Each row is a point on a landscape with many peaks, with its height.
From any point a climber steps to the highest of the 2 points nearest to it. It stops when none of these is higher. Distance is the straight distance between rows; heights are no part of it.
Zafop: [138 112 136 111 135 121 186 170  95 140 173 139 138 118 179 105 123  98
 154  72 144 126]  (h 483)
kiru: [101 112 177 177 105 164 107 127 101 103 120 159  95 140 185 142  77 119
 131 132 107 165]  (h 372)
vopo: [ 75 102  93 112 174  92 179  99  88 190 165 151 158 159 106  93 132 119
 105  87 182 101]  (h 701)
pusas: [124  86 104 117 193  76 176  80  74 166 113 123  96 140 126  94 155 130
 153 118 137  99]  (h 357)
toli: [132  87  96 145 102 115 155 154 115 119 146 134 166 129 208 146  85 118
 148 116 165 120]  (h 488)
Fisa: [136 142 130 114 175  66 142  80 133 138  86 138  75 154 108 144 147 129
 133 141 109 111]  (h 238)
Zokam: [152 120 100 139 123 142 132 167 120  94 124 120 149 137 182 172  91 119
 157 100 142 137]  (h 448)
Famez: [121 101 126  77 165 151 202 118  97 105 137 104 122 137 190 153 115 108
 139 146 134 130]  (h 707)
namaz: [115 179 140 104 119  67 118 123 173 157  87 157  82 143  69 142 158 130
  68 106 103 104]  (h 717)
Gozo: [131 178 150 102 110 102  92 127 174 156 104 169 105 147  51 115 163 130
 109 112 109 111]  (h 641)
zezo: [121 117  82 216  85 189  58 149 118 136 135 130 105 121 106  96  96 134
 110 137 119 194]  (h 462)
sokup: [ 83 144 154 107 116  80 145 134  97 146 117 131  87 130 133 116 186 137
 136  89 127 120]  (h 597)
Ramo: [121 105  58 131 136 124 142 125 130 152 157  79 168 109  65 133 125 119
 107 126 164 131]  (h 756)
semo: [172  97 102 134 137 190 130 164 142  57 115  97 164 109 177 176  86 104
 119 138 104 120]  (h 399)
Saso: [ 72  82  81 148 147 154 168 128  89 169 186 136 170 134  92 121  99  98
  89  91 160 146]  (h 748)
Lag: [118  96  89 127 157 138 128 132 142 139 165 115 176 120  24 125 112 117
 106 120 170 134]  (h 793)
vud: [173 146  85 107  84 192 132 148 159  70 109  82 136 126 174 159 155 134
 151 157 107 115]  (h 253)
rut: [181 139 106 114 112 152 146 132 181 102 128  81 193  90 107 127 146 131
 149 137  72 132]  (h 176)
dop: [173 167 177 118 110 177  83 130 177  92 122 139 148 140 135 127 133 142
 168 185 107 130]  (h 406)
gudo: [152 143 120 194  96 120  84 160 109 128 117 127 142 127 183 138  99 140
 145 122 180 146]  (h 367)
nom: [133 125  85 158 128  98  89 152 141 131 124 150 134 150 123 158  82 118
 136 110 187 120]  (h 654)
delag: [168 145 125 203 111 179  40 143 142 108 103 159 142 138 135 111  78 150
 135 145 118 174]  (h 398)
lef: [ 69 156 128 110 143 110  82 126 172 141 127 161 152 127  60 139 142 150
  37 130 139 148]  (h 656)
pizer: [ 83 156 161 193 100 117  71 114 138 134 108 154 101 115 120 138  79 130
  84 129 134 144]  (h 412)
Dalog: [108 137 136 162  58 167  94 124 116 123 154 113 115 135 101 134 140 127
 131 134 130 151]  (h 548)
Ril: [123 134 105 157 155  90  86 139 171 158 142 167 131 153  87 155  83 117
  94 129 185 134]  (h 710)
farud: [125  79 102 126 103 206 165 144 108  92 133 132 137 124 236 157  88 114
 135 167 139 153]  (h 724)
Vizo: [ 97 103 102 158 174 151 141 118 104 149 170 139 175 146  39 137  95 113
  85  93 149 149]  (h 765)
lavu: [ 59 150 132 134 128  92  95 138 132 143 127 149 137 138  91 131 141 146
  76 109 167 176]  (h 678)
des: [131 175 144  91  96 115  83 128 199 154 111 186 141 132  59  87 157 117
 122 151 109  96]  (h 582)
gik: [122  77 121 117  82 181 180 132 129 105 155 126 157  96 236 124 108 119
 134 159 130 137]  (h 653)
Sudi: [149 145 131 113 144  64 114 116 150 115  83 134  68 159 133 155 131 129
 144 136 125  87]  (h 180)
Bevun: [102 116 181 155 123 162 160 144  79  95 148 155 119 122 213 124  86 123
 134 130 122 173]  (h 421)
beto: [ 84 145 168 152 113 111 101 120 117 149 133 140 105 109 113 138 109 118
  89 126 133 117]  (h 463)
Liku: [115 139 122  94 151 107 109 142 119 143 117 107 137 107  41 116 168 153
 117 108 142 119]  (h 70)
rafor: [123  84 108 108 134 121 183 114  99 141 127  75 153  91 159 117 151 124
 143 114 125 105]  (h 558)
ter: [175 181 168  91 122 153  87 113 167  94 109 128 111 141 105 120 145 146
 156 163 100  94]  (h 296)
dup: [109 188 161 125 106  73 142 118 148 144 102 154  93 156 133 156 137 120
  72 102  99 106]  (h 863)
lov: [194 129  82 119 107 150 155 151 197  81 112  73 163 119 146 158 162 108
 135 153  78 111]  (h 212)
zogeg: [101 128 183  90 186 108 170  88  83 138 118 132 113 137 175 133 133 129
 118 126 106  89]  (h 477)
Tofi: [117 143 118 147 151 123  57 156 182 160 154 174 132 150  69 139  96 120
  72 143 178 172]  (h 753)
Dedo: [155 127 141 170 111 163 110 141 132 123 165 130 142 123  75 138  99 115
 133 131  98 181]  (h 623)
lazab: [140 122 109 209  97 171  33 150 126 131 110 169  92 138 117 108  79 147
 116 137 125 186]  (h 437)
masu: [116 108 173  92 143  85 180  95 124 193 148 165 125 122 175  55 154 159
 146 106 126  93]  (h 428)
fika: [124 114 121 121 184  60 166  90 105 159 126 121 100 167 106 134 133 121
 146 127 135 104]  (h 298)
kozo: [146 142 134 113 112 148 144 138 132  81 114 110 155 144 132 168 116 137
 167 158 113 145]  (h 403)
bubud: [110 123 123 200  58 189  84 121  92 130 153 122  97 138 119 112 113 126
 128 137 105 175]  (h 498)
Zak: [111 136 182  91 148 109 128  84  89 141 101 112 101 132 130 144 147 131
 127 130 103  74]  (h 347)
moke: [ 98 121 182 115 125  61 160 116 120 178 159 168 122 122 167  78 134 134
 119 113 138 105]  (h 505)
suba: [128 135 106  86  95 180 155 132 123  61 108  79 114 137 196 157 166 134
 143 167 133 122]  (h 291)
Kova: [153 133 150 129 142 123 115 141 150 106 122 143 165 156  93 153 108 129
 173 130 112 151]  (h 447)
pubi: [126  74 155  91 110 149 203 119 119 128 174 134 168 105 222  97 119 135
 146 138 139 117]  (h 588)
Neri: [152 149 143  70 147 123 101 122 145 139  98 134 139 106  52  85 178 139
 173 130  85 115]  (h 107)
dod: [128 151 146  94 131 148 135 120 129  69 101  99 107 160 160 158 160 144
 157 159 118 119]  (h 344)
suv: [178 153 105 160  88 164 107 150 151  96 133  55 122  85 137 138 157 114
 132 135 100 110]  (h 211)
sele: [139 100 113 108 124 110 155 136 118 124 132 127 136 131 231 139 113 125
 161 136 173 105]  (h 559)
zepub: [ 74 128 146 115 169  59 144 139 124 174 138 183 122 129 130  80 129 122
  76  58 183 115]  (h 631)
todil: [171 134  85 122 136 123 121 143 124 110 102  86 105 107 109 118 169 131
 160 110 119 124]  (h 445)
bov: [162  98  74 101 136 158 161 124 119  87 111  83 134 109 193 161 107 122
 150 157 140  98]  (h 407)
Tov: [120 139 142 111 113 133 119  83 104 117 111  88  95 128 117 131 168 142
 145 137 109  78]  (h 342)
nozof: [129 116  86 120 149  90 145 114  99 124 108  78  94 106 100 103 186 135
 156 121 129 123]  (h 534)
gonu: [142 101 141 160 117 163 143 130 103 129 153 108 133 129 122 160  95 111
 138 119 103 149]  (h 561)
rov: [127 149 134  85 149 114 108 114 114 141  95 118 125 125  47 106 185 162
 137 107  93 119]  (h 84)
Fif: [129 111  97 164 143 152  79 147 158 143 152 170 135 142  61 126  86 110
  93 128 154 196]  (h 720)
pul: [ 84 123 129  80 185 105  96 126 117 160 114 133 115 122  43 111 165 149
  77  92 140 101]  (h 61)
vok: [ 65 150 129 119 146  71 141 145 119 167 133 158 127 147 107 130 139 125
  71  93 175 146]  (h 658)
gike: [144 110  89 128 126 120 165 124 118 103 120  57 147  97 158 140 123 120
 145 137 121 106]  (h 479)
giguz: [163 135  96 191  69 205 103 125 148 101 135  75 135 100 135 129 105 117
 123 154  76 173]  (h 118)
toges: [129 124 127 135 140  82 142 143 101 142 137 135 105 132 187 131 120 122
 153 140 172 113]  (h 706)
kez: [142  79 114  99 162 104 189  92  75 138 111  92 107  98 158 108 153 121
 167 118 120  83]  (h 458)
Vunom: [161 155 162 123 112 153 104 128 176 115 130 165 173 145  93 126 117 131
 166 170  96 156]  (h 494)
viz: [110 108  98 114 146  98 169 114  97 170 142  79 134 106 112 112 162 132
 120 120 137 116]  (h 639)
vab: [175 140 137  78 122 145  88 113 142  74  77 143  77 147 119 129 168 142
 184 162  98  90]  (h 210)
geb: [112 144 166 139  89 162 103  94 122 120 136 102 110 122  88 145 131 142
 140 146 105 114]  (h 464)
bok: [103 131 153 192 124 140  95 126 115 115 115 155 108 131 132 140  69 135
 107 126 117 176]  (h 374)
Revu: [101 133 124 102 190  90 105 116 107 182 105 131  66 123  71 121 184 150
  73  96 130 119]  (h 50)
dem: [133 109 134 109 122 193 172 131  97  95 143 129 134 136 183 178  92 111
 140 162 134 148]  (h 821)
sok: [162 160 132 179 121 142  64 155 148 109 108 145 146 145 136 160 105 146
 138 126 152 153]  (h 346)
Bebe: [159 101  84 117 130 174 168 152 141  80 107  77 146  95 218 178 101 105
 102 157 124 100]  (h 359)
dukup: [202 140  94 123 123 151 105 138 160  81 105  61 102  85 121 102 177 121
 147 135  89 101]  (h 327)
bifif: [182 119 122  98 133 103  92 124 142 107  74 135  77 149 127 146 147 135
 166 152 114  83]  (h 157)
kul: [101 128 141 106 141 100 170 155  87 157 154 130 118 105 152  93 164 131
 145  72 136 125]  (h 523)
sageb: [112 121 141 146 126 124 117 125 103 146 141 130 130 123  91 147 101 112
 122 121 151 131]  (h 508)
mefep: [178 137 123  96 136 145 137 117 142 123 118  98 162  97  57 102 158 137
 162 136  74 121]  (h 140)
kozed: [141  99 159  91 139  98 183 110 129 137 163 142 163 115 189  75 145 155
 167 124 138 102]  (h 509)
bom: [110 173 159 143 101 126  83 121 195 135 123 191 170 132  62 100 127 138
 116 143  98 181]  (h 600)
Miliz: [145 138 136 175 113 162  81 151 164 156 153 177 134 140  78 111  97 134
 118 157 111 201]  (h 680)
bev: [ 80  97  87 126 154 117 199 111  87 161 169 119 183 134 111 103 116 112
 115  85 150 119]  (h 729)
momu: [ 92 139 170 129 125  58 152 140 143 190 144 166 105 118 165  97 130 121
  71  94 164 104]  (h 577)
nusol: [126 159 141 165 105  80  88 146 120 141 125 134 100 135 196 147 117 133
 128 134 179 114]  (h 495)
Kopu: [113 118 171  96 166 139 181  93  85 119 138 114 126 149 160 172 113 131
 129 149 115 112]  (h 601)
Renat: [115 102 177 139 128 139 181 154  89 125 161 160 148 138 193 117 103 116
 150  97 128 152]  (h 454)
Nabap: [158  79 132  62 171 121 212 124 114 119 156 133 130 102 202  62 146 134
 165 120 140 101]  (h 443)
tus: [177 144 106 184  74 199 116 146 159  86 141  79 143 120 164 146 138 102
 120 132  84 146]  (h 146)
Nur: [ 92 181 161 119 129  71 129 139 127 130  96 140  67 146 158 137 166 128
 109 111 125 109]  (h 758)
bunev: [ 99 152 156 137 132 106  77 125 175 147 124 189 162 133  52 122 116 141
  90 136 124 145]  (h 628)
Goze: [110 104  70 116 171  95 148 116 106 162 147  91 126 127  72 116 139 120
 114 124 172 111]  (h 705)
kav: [133 161 162 162  69 159  83 110 183 113 122 174 149 150  92 110 119 144
 153 167  88 161]  (h 550)

Two climbers start at each pair of points below. Name the first point that both come to, or write none.
bifif / Neri | Vunom
Liku / sageb | none
vud / giguz | none

Where does a climber stop that starts at each point below?
pul | lavu
Revu | lavu
bok | Tofi
